Points on a hilly landscape, in no order, each with its height.
A climber steps from a point to the highest of its 2 nearest points, and stops where none of them is higher. Distance is the straight distance between rows; heights are no part of it.
lote (h 27.3): [ 76 110 149 135 140  57 149 122 120 143  97 109  87 129 138 125 123 103
 108 134 137  88 146 173 109 124 109  49  81  82 119 106 178  91 142 111
 138 167 137 143 126 201 118 139 160 120 157  99  90 144 131  89 158 101
 134  81]
fidis (h 45.3): [149 169 169 126 154 175  85  99  99  98 127 121 112 135 122 158 187 147
 105 117 133 148 118  97 132 130 143 156  91 151 131 115 155 132 108 120
 148 114 128  83 160 131 150 111 205 124 148 101 140 135 147  98 115 157
 149 166]
gek (h 44.8): [155 194 144 160 159 149  87 175  95 124 148  97 123 121 135 178 109 161
 125 151 110 154 109  91 136 118 173 184 109 142 158  75 106 133  74 130
 142 102  95  93 146 107 134 108 123 169 119 156 137  95 127 142 146 134
 112 139]
retud (h 22.7): [105  91 153 139 130  55 148 130 115 126  85 111 103 129 138  68  95 121
  88 143 124 120 155 178 126 126  75 101 108 112  82 113 170  76 177 109
 105 160 146 156  99 161 149 129 133 117 166  85 121 108  93  63 171 101
 130  67]
Fesuk (h 42.4): [183 133 136  77 131 149 150 133 146 113 131 149 106 174 149 150 173 114
 108  84 121 133 147 147 113 121 165  81 132 104 114  78 185 113 137 148
 147 145 122 125 176 177 162 108 199  91  95 109  85 136 180 121 115 137
  99 147]
Rugen (h 3.7): [164 135 113 126 128 145  98 133 154 133 146 105 196 135 155 145 122 168
 117 105 132 154 110 115  96 158 146 161 164 150 159 103 145 162 111 144
 145 117 119 130 124 123  94 152 148 141 129 144 147  95 122 115 164 180
 123 176]
Zafu (h 35.8): [154 113 143 127 145 182 124  63 110 108  90 124 129 105 136 128 201 174
 152 126 157 124  92  87 112 119 117 123 133 173 109 144 176 125 154 102
 148  86 131  92 165 130 127 181 203  72 138  65  87 123 139 118 109 179
 142 141]
nos (h 65.2): [123 129 110 146 138 121 156  96 102 133 110 127 103  85 131 138 100 143
 128 111 141 121 140 139 169 158 160 109  97 132 142  82 101 112 126 131
  94 123 126 114 107 127 146 142 123 118 136 125  90 105 166 169 102 123
 110 108]
gel (h 70.7): [130 174 165 128 130 164  92 133 101  76 101 159  87 169  99 109 165  81
  90 124  98 158 145 150 184 132 128 170 109 137 117 128 120 113 122 113
 114 140 128 119  92  88 205  83 119 146 139  96 177 130  99 105 117  89
 156 148]
zev (h 21.2): [156 122 153  96 162  93 151 188 105 167 147  89  61 180 116 170 135 121
  75 160  95 131 124 140 102 118 131  97  84 107 138 111 104 129 121 128
 118 141 151 171 152 130 126 117 168 135  86 138 100 149 181 196 139 110
 129 123]
Vaz (h 24.4): [ 92 121 123  93 100 150 172 171 174 148 147 170  87 136 107  71 237 106
 171 151 130 118 104 157 113  49 113  95 133  87  79 223 111 108 171  97
 164 114 159 163 167 140 167 138 110 133 162 120  98 110  89  81 129 161
 127 168]
Paf (h 7.4): [129 141 195 129 138  72 113 187  95 115 105  79 118 147 100 158 130 124
  97 112 111 140 138  65 110  91  62 160 164 155 109 201 125 128  93  89
 122 142 155 159 110 105  75 108 173 161 128 149 187 188 116 137 152  78
 170 118]
lig (h 50.6): [156  99 119  72 111 106 181 159 166 176 162 131  99 154 120 108 155 115
 114  90 132 137 150 169 115  97 154 100 164  79  83 112 136  93 181 140
 148 143 151 188 162 181 161 100 190 167 139 142  88 147 138 114 143 147
  71 144]
situz (h 45.5): [ 90 150 151 137 155 140  99 103 115  77 130 141 103 129 138 124  83 107
 125  97 141 100 152 161 140 178 120  80  60 120 158  43 159 131 129 119
 117 167 142 108 135 185 138 139 158  96 139  87 118 124 151  81 100 106
 147 109]
famis (h 35.2): [105 139 126 133 128 123 134 131 145 133 184 154  93 127 110 132  49  97
 129 111 135 121 163 158 158 138 132 121 126  87 142  36  91 100 133 158
 110 167 143 119 138 161 133  63 106 150 135 151 144 133 152 141 110  89
  88 100]
bofi (h 18.4): [100 114 138 160 118  62 126 128 119 123 114 124 116 133 143  80  52 101
  78 148 118 125 167 219 158 125 103 113 136  93 106  90 151 116 156 141
  87 162 115 130  77 126 162 104  62 128 142 121 143 112 103 106 169 103
 103  72]
Sur (h 32.7): [138 118 127 144 126 125 113 112 124 103  71 140 117 137  92 124  90  99
 118 148 137 106 121 138 177 141 106 150 150 151 109 164 126 131 141 125
 110 128 134 115  94  97 148 126  97  97 102 119 146 157 113 176  91 103
 133 101]
popib (h 28.7): [197 122 172 125 127  67 131 168  82 125 106  70  90 154 132 183 122 164
  46 116 116 105 137 148 137 114 129 121 140 128  95 111 168 114 117 139
 121 106 124 133 129 160 118 109 177 115  85 154 103 128 144 144 126 116
  87  87]
Paza (h 12.7): [136 105 132  77 150 127 109  79 160 193 151 137 166 172  94 169 115 138
  99  86 149  91 122 153 140 145 119 155 201 149 139 150 154 149 137 183
 113 134 133 127 119 167  61 109 174 181 108 156 119 207 154 151 126 166
  97 151]
futo (h 2.3): [171 107 115 127 116 132 175 141 169 143 109  78 147  58 157 156 114 197
 162 141 149 116 120  85 101 109 179 124 186 112 104  96 114 102 153 148
 179  74 116 125 144 149 107 154 140 101 127 149  85  97 142 172 105 148
  71  89]
zavu (h 24.3): [166 146 165 166 156 161  81  98  81  99  94  81 146  77 130 172 109 192
 112 137 153 127 105  49 136 141 123 179 157 165 125 105 153 124  98 120
 132  86 108  56 128 108 115 130 174 107 133 129 128 148 147 146  83 141
 126 101]
Dap (h 37.9): [114 130 161 129 154 122 119  97 132  98  90 108  96 131 122 137 113 130
 133 126 134  99 118 105 114 143  73  78  84 142 139 102 154 138 140 109
 149 142 151 104 162 184 100 159 176  67 112  94 103 141 143 103  94 134
 161 122]
Kol (h 38.2): [144 106 168 111 130  50 148 147 135 160 137  79 115 123 137 113 120 169
  64  91 141 121 163 169 116 121 113 114 168 122  97  64 163 120 164 131
 131 138 147 168 138 196 118 139 179 165 166 128  89  97 120  69 186 155
  81 117]
sune (h 28.8): [104  58 146 115 115  90 171 132 126 141  72 119  81 129  65  84 129 125
 110 132 145  96 130 145 137 127  40  98 129 165 111 200 112 120 192  93
  92 115 199 190  59 140 117 157 113 120 135 119 101 126 107 150 124 102
 132  89]
zunuk (h 4.8): [139 116  87 143 110 146 148 117 155 116  94 124 160  49 199 166 108 154
 178 127 137  71 143 107  99 123 189  95 178  97 124  92 128 108 118 132
 173 118  72  86 138 148 125 146 113 101 117 134  85 101 141 142  94 134
  75  84]
bev (h 14.6): [117 126 110 156 110  76 138 109 123 131  87 136 158  93 141  72  64 151
 100 139 155 130 149 193 146 130 120 150 175 126 106  98 158 103 157 153
 107 125  84  78  74 103 161 136  65 126 141 128 136  99  79 100 163 137
  63  72]
tafi (h 6.7): [158 178 120 119 153 195 121 120 119 173 157 155 105 115 105 202 157 145
 125 154 120 110 110 103 165 146 174 159 132 142 163 119 103 114  82 163
 117 107  83  84 163 107 136  94 141 151  98 150 109 156 183 199  84 134
  87 165]
Pufir (h 39.6): [ 95  94 107 111 113  93 136 127 164 129 101 133 141 149 125 111 147  85
 134  93 140  76 121 157 113 120 101  98 124 137 141 190 160 144 144 115
 150 145 135 149  99 147  96 165 132 116 124 115 112 143  96  95 129 128
 156 113]
Pidu (h 53.0): [152 173 179 138 172 163  52 160  98 113 152 102  98 160  95 177 137 146
  88 144 108 127  86 112 143 126 140 166  95 176 155 105 125 158  79 127
 125 111 119  93 140 116 112 116 153 157 103 130 146 128 135 122 147 151
 137 161]
peda (h 18.2): [101 152 120 144 107 144 121 177  91 112 133 108 122 138 113 120 124  98
 160 157  85 121 120 112 138 121 126 116  45 130 147 179  77 176  80 113
 129 118 136 155  95  91 119 166  35 123 127 137 165  61 105 134 131  89
 189 138]
keli (h 52.4): [ 89 157 130 160 129 142 116 131  93 117 137 114  98  85 109 153  48 129
 150 114 152  99 143 121 183 145 149 132  85 152 158  84  87 143 105 113
 105 125 136 120  83 154 127 134  71 109 135 177 116  91 147 138  83  98
 124  92]
tivuv (h 27.0): [ 82 111  69 118 120 145 149  49 163 146 108 200 164 122 108  67 152 121
 183 199 125 108 101 177 154 121 108 131 152 134 138 192 118  99 155 142
 106 135 112  63 151  62 162 138  34  82 122 100 135 124  95 150 103 156
 105 143]
Zazi (h 31.7): [143 129 117 127 130 178 149  76 117 140 117 152 120 105 127 102 233 168
 145 143 158 118 104 137 151 122 161 122 127 133  91 149 140 102 160 102
 119  96 105 106 148 117 185 159 153 100 152  75  74 110 127 113 124 177
 114 145]
bogiz (h 1.9): [182 102 129 115 121 127 143 147 151 166 148  79 170 110 144 143 118 191
 133 145 136 159 127  84  89 115 146 148 177 138 123  93 118 148 136 144
 163  99 135 164 151 139  79 152 166 132 112 155 107 111 145 171 141 173
 102 133]
Boda (h 31.1): [138 128 158 125 154 110 110 195 117 147 180  92 121 162 127 135  98 149
 114 155  98 180 113  81  83 116 110 135  87 121 150  94  88 166  93 131
 148 146 159 171 181 114  89 133 149 147 101 148 151 105 139 155 170 141
 143 157]
zoz (h 46.0): [117 147  85 155  92 128 134 113 119 102 122 160 158 115 167 122 120 102
 153 146 112 149 135 123 132 144 160 127 125 106 137 118 111 118 107 144
 108 136  74 106 111  67 180  99  59  94 115 123 153 117 125 143 111  92
 153 112]
vufu (h 45.6): [ 94  80  75 101 105 137 151  73 146 117 110 134 176 147 146 126 154  92
 139  69 135  67 124 172 133 167 145  68 140 138 147 171 153 168 143 126
 130 130 118 149  73 142  94 194 101  80 100 129 102 123 143 125 111 125
 155 133]
fefu (h 26.7): [ 83 107  95 127  89  90 155  98 136 141 116 189 143 137 128  69 130  71
 133 134 120 143 153 184 142 113  94 116 146  98 108 193 128  98 159 122
  93 144 121 127  97  82 165  93  65 140 165 112 163 155  94 121 147  93
 155 119]
dasu (h 23.1): [145 130 109 146 145 158 127 143 130 171 183 153 142 121 116 123  84 155
 130 133 127 198 128 108 126 139 167 174 133 120 137 103  74 113 102 159
 114 130 131 147 149 102 140  82 131 182 152 182 164 138 144 174 145 140
 116 160]
Sipat (h 53.1): [115 107  83 108 100 113 169 108 122 152 125 119 139 121 143 135 144 114
 118  87 124  97 148 163 142 152 176  72 110 126 142 148 115 136 130 131
 111 118 128 159  97 143 117 165 112 108 117 151  72  96 164 159 107 116
 136 123]
bili (h 39.5): [106  90 115 122 105 131 120  68 147  85  97 125 182 125 160 165 126  98
 158  52 158 100 136 103 123 170 132 113 157 148 146 184 168 167 127 114
 129 134 115 110  78 151  69 160 162  88 119 135 126 171 154 110  97 124
 175 117]
bikur (h 5.7): [175 115 114 161 126 138 112 115 116 139 134  83 221 115 186 119 106 175
  95 136 128 177  97 106  95 177 159 180 157 156 132 116 115 171  95 135
 106 103  78 138 110  75 108 171  88 115 135 146 151 103 119 149 177 166
 144 157]
vomo (h 50.5): [113 113 145 127 109 107 123 162 113 127 114 104  98 169 106  82 168 100
  77 131 117 138 136 157 130 112  80 111  95 157 115 187 113 164 150 101
 106 132 175 193  59 127 145 154  91 166 158 128 135  91  84  91 172 103
 169 147]
Figo (h 40.2): [160 145 165 102 150 161 102  94 125 113 128  88 110 127 127 126 176 171
 110 127 113 159 123  82  99 126  99 134  99 153 117  98 180 131 158 117
 158 111 163 111 192 159 136 154 212  97 144  59 100 119 134  88 129 189
 149 174]
lifa (h 31.3): [ 91  85  73 135  88  99 155  87 161 132 112 180 186 104 158  67 136 100
 160 174 109 127 127 181 130 124 114 100 147 105 114 193 137 118 151 148
 117 135  98 105 116  69 142 146  16  89 112 108 150 142  79 149 130 121
 139 110]
siziz (h 4.7): [143 168 119 130 157 193  86  99 127 115 113 185 136 143 126 194 144 114
 123 129 132 101  99  93 145 163 161 172 164 141 159 149 126 119  68 144
 109 115  82  74 148 102 135  83 144 126 100 130 148 190 156 167  73 106
 136 163]
Tude (h 11.8): [131 170 110 139 106 168 123 150 106  96 140 154 109 141 101 118 106 108
 172 156 102 164 118 104 165 125 134 162 115 133 151 133  43 152 117 140
 100 127 140 124 115  63 153 115  52 103  95 152 161  87 127 190  77  89
 162 147]
rubi (h 28.6): [176 132 157 136  93 109 104 142 107  71  73 119 109 178 127 138 131 100
  69 101 132 113 130 142 155 132 106 143 173 164 101 171 163 168 127 124
 118 123 121 117  78 110 138 111 119  92  80 123 152 156 111 152 102  92
 134 115]
moba (h 16.9): [106 179  94 127 104 171 134 133 157 110 140 207 115 104 129 129 174 106
 181 133 141 120 147 145 127  99 146 138 154 130 149 153 121 106 141 157
 149 135 127  66 168 113 181 100 105 142 147 138 125 124 113 101  73 138
  96 148]
Poge (h 32.3): [128 125 144 151 108 159 128 146 120  91 126  74 134  63 123 172 101 161
 188 107 140 117 127  24 126 128 140 142  99 143 151 127  93 152  97  98
 154  97 142 152 111 152  72 155 145 115 130 146 120 110 165 150  77 122
 152 104]
luz (h 32.8): [154  70 125 105  97 138 156 105 141 111  72 132 128 162  84  69 129 120
  89  95 138 112 129 150 155 154  45 111 138 187 120 179 136 162 199 104
  91 116 185 185  46 138 133 179  99  88 105 109 123 100  90 127 107 105
 142 124]
Bolug (h 14.8): [142 114 122 120 149 120 148 137 100 160 128  90 109 112 120 118 172 156
 127 168 124 155 109 106 115 125 146 128  87 126 122 118  95 119 126 114
 132 105 128 162 151 113 136 151 148 131 129  99  87 103 155 165 159 130
 149 128]
sukod (h 22.5): [125 121 131 139 117 124 116 192 118 106 140  68 129  95 117 139 119 153
 171 162 103 103 104  96 106  98 116 116  71 147 148 158  74 192 100 113
 171  99 153 142  86 124  98 185  68 116 115 147 124  36  94 117 127 123
 118 128]
lan (h 37.7): [123 153 145 136 136 112  92 139 103 104 147 112 105 151 157 138  77 127
  72  89 128 141 150 171 140 155 154 108  96 116 146  28 147 130 106 134
 113 156 118 129 125 171 127 106 145 128 131 131 106 115 150  80 152 114
 112 115]
gesuv (h 16.8): [137 129 144  98 141 148 105 126 170 146 168 131 169 104 143 139 110 143
 166 100 155 185 139  52  69 130 142 176 178 119 129 100 167 113 124 156
 166 144 167 148 167 181  73  93 194 165 169 154 140 186 149  93 126 161
 116 162]
zeso (h 17.0): [119 128 147 144 164 100  93  93 124 102 104 107 160 124 139 154  64 148
 128 158 136 112  93  91 113 149  98 156 145 137 141 118 159 161  99 117
 111 125 112  92 151 121  64 144 123  90  98 109 137 203 120 163 119 131
 131 118]
kuv (h 12.4): [ 66 134  89 165 100 132 116 123 138 120 167 125 193  68 182 102  94 123
 189  86 153 151 146 122 106 143 156 124  95 115 157  99 130 137 108 108
 150 148  99 131 103 151 103 139 122 149 171 135 153  94 121  53 149 141
 153 114]
lov (h 19.4): [111 166  95  99 121 204 126 119 165 116 138 217 114 172  97  96 222  89
 166 125 124 111 111 158 144 124 137 138 136 128 127 167 121 122 150 125
 154 141 125  96 162 113 169 116 118 137 144 109 135 144 109  78 105 161
 120 193]
bav (h 6.0): [ 65 149 109 135 148 138 119 121 141 140 184 194 104 147  87 115 101  75
 164 189  94 128 141 199 150 113 101 101  90  84 140 125  92  99 133 150
 113 162 135  84 163  95 156  81  67 147 122 141 176 115 122 109 134 103
 146 140]
Buk (h 25.0): [ 97  85 127 125 109  98 184 138 144 127  83 111  80  99 104  79 148 129
 136 132 148  95 132 160 113 110  85  68 115 129 101 177 122 111 191 102
 131 115 168 176  88 172 143 172  99 114 153 126  91  78 100  83 121 112
 124  82]
magel (h 43.3): [ 97 116 124 126 115 111 138 138  98 139 115 103  82 128  78 101  95 129
 114 132 140 131 158 167 164 132  79 131 102 148 136 138  81 143 149 121
  89 133 172 163  61 129 146 155  75 166 158 144 123  75 106 126 139 112
 137 120]
mapu (h 11.7): [132  99 109 135 153 109 151 120 130 149 139 121 153 109 142 121 115 160
 146 188 110 164  96 111  99 138 144 144 108 121 138 109 101 139 122 132
 124 114 100 129 156  69 120 136  94 116  97 114 126 107 136 189 167 147
 124 107]
dobig (h 57.4): [135 144 121 150 106 161 123 110 119  91 134 196 125 143 138  75 107  75
 113 148 103 175 156 143 152 131 131 155 130 111 119 101 103 109 134 135
  99 163 124 111 116  75 190  58  95 127 136 106 182 131 101 117 101  79
 153 130]
Nov (h 9.5): [134 113 174 100 133  90 103 133 115 125 119  61 141 173 144 160 171  97
  80  86  98 128 120  97  86 113  57 141 158 146 124 221 163 155  77  89
 113 125 142 146 118 105  68 143 170 139 118 133 161 210 112 126 161 108
 205 139]
pif (h 31.8): [154 111 116 111  83 131 119 122 139  81  90 168 152 189 139 140 158  77
 114  79 121 121 144 128 143 139 128 151 189 148 114 199 162 135 141 124
 137 134 117 126  95 121 128  99 138 109  99 135 158 193 118 127  80 101
 165 134]
ratov (h 36.7): [145 120  94  94 147 150 169 113 147 162 147 165 118 156 153 139 203 103
 133 135 111 128 109 149 116 126 195  81 117  96 112 105 147 109 143 137
 133 139  91 121 178 142 174 132 162 110  93  93  87 136 163 145 152 141
 117 155]
fupub (h 27.5): [143 129 110  82 112 159 162 168 176 176 177 153 130 133 138 110 249 130
 181 135 124 116 101 131 108  70 175 117 161  90  81 205 117 117 151 128
 186 107 147 157 183 121 151 147 147 138 125 144  95 106 111 110 152 183
 102 179]
fab (h 8.8): [ 92 169 112 137 121 160 117 150 101 108 162 169  70 147  83 128  83  86
 163 180  98 143 139 159 183 118  96 111  68 105 163  93  65 113 136 144
  94 142 150 108 136 101 193  95  51 117 114 163 159  87 135 151  97  74
 154 129]
ladef (h 17.9): [140 141 154 114 177 104 124 169 100 158 167  88  65 150 126 141 152 149
  91 151 118 152 127 129 115 109 149 108  62 110 122  86 127 119 116 113
 118 138 149 162 175 157 133 133 206 159 145 106  87 123 150 128 166 128
 123 125]
Viz (h 19.1): [ 81 146 101 122 115 134 112 136 165 108 201 173 149 153 149  90 121  74
 177 114 104 168 148 157  92 127 146  96  97  78 138  95 144 117 122 131
 168 185 132 140 164 152 122  91 125 163 159 116 194 133 132  51 157 114
 175 146]
fas (h 44.0): [133 109 119 110 117  75 165 159 154 182 166 102 132 129 135  87 127 150
 105 114 130 177 149 163  80 103 136 119 165 102  86  98 119 102 158 137
 138 135 134 180 165 157 121 107 168 189 162 139 121 104 127 104 216 136
  84 120]
veke (h 27.8): [150 114 137 162 117 183 122  79 110  91  87  92 161  60 149 166 126 162
 169 102 161 124 122  29 120 156 150 153 144 156 135 126 138 117 114  99
 135  80  98 106 113 127 109 158 177 105 152 131 101 131 160 149  77 143
 149 110]
vig (h 37.8): [ 98 133  84 179  93 113 145  90 115  97  93 175 172  77 180  90 143 102
 157 181 123 142 144 143 136 122 126 117 130  97 107 173 123 100 118 121
 107 129  61  77  85  53 180 112  24 106 139 104 178 127  85 130 131  76
 150  89]
zatu (h 21.8): [112 141 111  86 129 173 136 151 175 121 148 206 107 148  74  49 217 109
 179 168 105 129  98 153 129  73  94 133 127 131 109 188 123 128 182 119
 171 132 164 133 176 110 174 128 112 146 154  98 146 122  69  63 124 170
 123 179]
Risok (h 14.9): [102 150 100 150 103 126 117 164  73 157 152 128 125 134 120 151 118 104
 158 151  90 132 136 134 174 133 147 145  79 121 171 176  57 136  74 122
  99 124 113 126 108  66 122 133  39 139 135 162 160  95 127 192 126  97
 174 150]
manaz (h 10.9): [162 132 140 114 133 122  89 123 126 153 156 108 148 178 128 177 107 152
  46  71 143 111 106 139 143 147 150 172 183 144 147 131 151 151  91 160
 104 108 110 119 125 139  79 103 165 158  93 183 140 185 159 164 136 145
 104 147]
dosen (h 57.8): [170  95 125  65 129 130 192 133 152 133 157 158  90 178 112  62 167 103
 107 114  98 159 139 156 106 124 129  95 118  88  72  94 129 102 189 125
 137 155 173 196 168 153 178  97 173 129 125  87 110 130 142 143 133 126
 108 163]
zin (h 19.7): [132 141 117 147 150 168 117 151 167 130 175 161 147  98 120 101  94 169
 180 136 153 192 127  70  95 122 136 179 146 119 137  79 112 115 128 146
 158 139 135 122 171 139 118  98 159 180 160 139 183 138 117 107 135 153
 110 163]
Mati (h 26.9): [151 131 136 119 163 127 122 143 123 170 185 105 150 150 143 140  94 166
  95 129 118 210 117  88  96 144 141 162 102 125 153  53 101 141  87 164
 116 133 143 159 183 138 102 107 180 157 128 144 140 139 174 173 175 162
 125 159]
viro (h 58.6): [135 145 166 127 122 154  82 149  93  89 102 125 105 184  82  94 166  99
  69 126 117 139 117 148 169 122  66 156  94 179 113 185 128 157 136 108
 109 110 159 145  76 102 158 132  99 151 143 122 174 112  84 101 134 106
 177 159]
bizi (h 24.7): [152 110 157 127 137  87 152 183  98 148 122  87  45 142 102 174 134 126
  88 130 128  85 119 148 127  97 118  90  97 112 116 139 134 107 139 111
 138 110 156 177 127 161 129 132 168 129  94 146  81 129 162 155 110  94
  93  77]
Lugoz (h 35.4): [129 106 114 119 116 161 107  63 154 101 112 154 189 171 143 144 146 105
 132  77 150 141 122 105 136 159 116 161 159 158 127 174 165 144 125 125
 126 129 114 105 115 112  98 133 167 120 132 106 169 188 130 117  94 143
 173 164]
dozol (h 8.4): [149 137 108 163 127 106 135 103 141 144 118 139 194 100 180 115  94 160
 107 164 129 169 109 123 103 159 169 167 166 109 109  89 136 118 106 139
 122 120  62  96 136  88 129 123 110 128 118 117 150 140 112 160 168 158
 111 117]
Kape (h 11.6): [ 96 119 163 125 164  94  82 106 114 132 109  96 191 166 142 162 173 117
 108 135 112  89  98  98  99 132  71 136 127 136 144 220 164 160  82  97
 122 119 115 119 120  91  57 171 138 148 126 117 153 204  92 122 197 143
 169 139]
suti (h 37.6): [139 105 144 138 115 128 121 119 111 109  86 123 124 145  85  90  67 123
 102 112 133 134 144 133 168 151  77 157 142 187 128 142  97 163 145 131
  94 126 174 155  49 116 112 141  92 115 114 128 148 113 102 140 114 115
 138 125]
ludeb (h 20.7): [175 133 141 151 157 135 134 111 115 120  88 117 131  96 126 159  65 174
 122 157 152 140 107  62 143 143 129 164 159 156 125  96 127 128 109 145
 110  91 112 113 143  96 100 117 140  95  93 133 120 164 155 209  96 128
 114 115]
voga (h 8.7): [141 149 116 114 144 137 116 116 116 171 146 131 111 135 101 195  97 127
  99 108 145 101 126 131 178 144 160 159 151 141 162 117  99 114  86 158
  84 110 113 123 110 126 112  92 128 163 117 168 107 167 167 199 100 125
 104 142]
fama (h 22.6): [ 92 105 121 135  93 116 136 135 135 105 146 186 124 141 131  65 146  59
 148 123 114 169 161 167 102 116 105 107 101  87 102 127 135 106 158 120
 136 168 145 160 116 128 153  89 120 141 159 102 180 135 110  61 142  98
 168 123]
pevor (h 27.1): [104 128 161 152 124 140 105 166  96  98 124  56 139  73  92 158  95 157
 156 123 149  94 123  50 134 136  98 130  97 173 158 137  83 179  94  92
 125 111 156 154  78 147  65 183  93 137 116 168 135  71 116 114 134 117
 130  90]
fifo (h 5.3): [122 163 186 146 128  94  94 222 107 114 116 100  78 137  92 170 144 129
 105 135 112 108 128 110 132  74 110 165 146 128 120 192 127 130  93 117
 156 119 125 143 103 128 115 100 146 205 138 157 166 147 104 118 140  79
 137 108]
pavar (h 42.5): [ 98 159  95 148 123 140 136 143 131 131 174 141 106  73 117 164  57 122
 194 134 144  95 134 112 149 112 137 118 116 109 167  66  87 113 110 154
 135 138 128  99 147 155 123  89  88 133 120 184 112 109 142 133  66 115
  82 102]
vobig (h 14.2): [ 99 110 139 136 170  99 105  75 131 116  94 114 193 148 160 138 115 102
 138 170 130 109  83 115 110 153  99 147 120 130 141 185 153 155  81 116
 112 133  87  95 142  79  73 159 129  86  92  79 160 209 101 150 165 147
 161 123]
Magek (h 15.6): [ 70 148  67 153  89 127 122 128 143 140 197 169 172 115 172 115  99  91
 189 106 133 154 159 153 117 124 158  98 118  89 158 112 132 123 110 136
 142 157 112  95 132 148 132  89  69 150 165 183 169 108 130  43 152 128
 156 127]
nafov (h 23.4): [118 128  92 138 137 140 178  80 134 134  88 191 119  89 135  74 150 121
 156 204 132 118 126 155 147 119 114 106 134 110 113 143 111  81 170 132
 111 128 101  73 156  79 216 127  61  82 105  82 108 119 112 163 112 128
  97 100]
Beg (h 31.9): [124 124 168 126 141  92  95 137 130 120 153 118  87 157 110 133  38 111
  78  88 136  91 157 165 148 152 108 129 130 110 137  64 140 129 132 145
 111 166 157 137 110 187  96  97 146 139 124 139 133 161 139 119 128 111
 103 122]
Sotar (h 33.2): [190 112 161 120 122  70 141 148  88 160 108  58 114 122 132 150 112 203
  36 116 138 136 132 146 138 129 143 145 176 156 101  85 161 112 142 133
 115 100 114 132 119 145 132 154 170 154 150 132  87 102 141 132 174 156
  78  87]
Rirus (h 14.7): [118 119 138  99 138 121 106 122 191 185 161 141 183 152 111 151  89 127
 158  99 148 128 128  97  99 133 121 158 193 121 153 155 156 126 133 173
 158 162 156 151 134 187  52  91 173 214 152 170 139 214 126  99 130 153
 102 156]
Sedob (h 27.7): [142 135 112 138 136 155 157  88 116 139  81 170 130  89 136 119 208 144
 140 191 121  91 100 121 163 124 164 121 134 137 114 137 132 107 148 114
 118 108  71  64 145  71 201 159  97  73 118  75  74 100 111 148 117 147
 105 121]
rodu (h 38.0): [137 160 132 159 124 148 100 166 128 105 131 104 140  83 140 153 127 164
 171 133 125 120 125  71 120 120 155 156 119 148 138 127 105 136  92 104
 158 108 110 112 133 118 117 131 118 147 150 147 144 106 120 129 120 124
 119 113]
rigen (h 7.3): [125 129 115 147 115 144 141 120 142 104 104 121 125  74 167 154 147 141
 182  86 158 110 152 110 108 113 169  83 155 115 124 108 161 119 146 140
 174 116 112 113 130 173 127 142 169 100 135 118  82  94 156  92  88 132
  99 111]
mab (h 37.4): [161 161 152 158 134 126  86 189 105 121 164  85 155 136 156 162  80 156
  98 148  95 160 106  99 110 129 158 157  97 140 146  78  95 195  90 145
 139 123 113 141 144 106 123 142  86 123  97 165 152  77 126 123 171 145
 130 138]
bez (h 31.2): [140 107  87  81 134 119 188 152 185 193 162 134 148 134 145 140 196 140
 164 124 105 119 119 151  88  96 190  77 159  80 110 162 117 116 137 146
 165 133 123 161 173 119 129 130 142 135  99 140  89 117 145 163 151 166
 111 162]
vevev (h 9.7): [109 118  79 147 112 168 131  96 173 119 131 139 174  56 158 104 117 164
 205  86 186 130 148 109  91 138 158 133 132 142 151  86 143 134 148 124
 154 117 124 131 133 171 107 167 157 122 170 126 107  88 130  70 107 174
 122 131]
tud (h 49.5): [163 141 138  81 144 126 168 117 129 140 146 156  63 179 118 119 141  94
  70 111 115 118 161 197 155 150 145  88 101  99 106  59 143  95 154 139
 106 158 139 147 145 150 178  99 164 126 111 110 101 139 162 150 116 111
  81 146]
butun (h 32.6): [ 93 126 183 137 175  79 126 100 118 131  76  94  90 111 128 152 136 126
 138 109 144  92 147 106  93 107  63  72  84 112 115 124 204 100 151  98
 142 152 165 112 168 202  94 131 203 102 140  79  89 192 124  97 119 125
 144 100]

For each start below, name the point where the climber stops.
sune -> gel
bev -> situz
mapu -> dosen
lov -> dosen
rubi -> gel
nafov -> Pidu

Call two points neighbours if one is among the 2 nearest of the other. Go from one point of each pair to the other, from neighbour to neighbour, staying as high as possible. Name the lowest point that can't be avoided.
situz, Pidu -> nafov
situz, gel -> rubi
nos, situz -> Beg
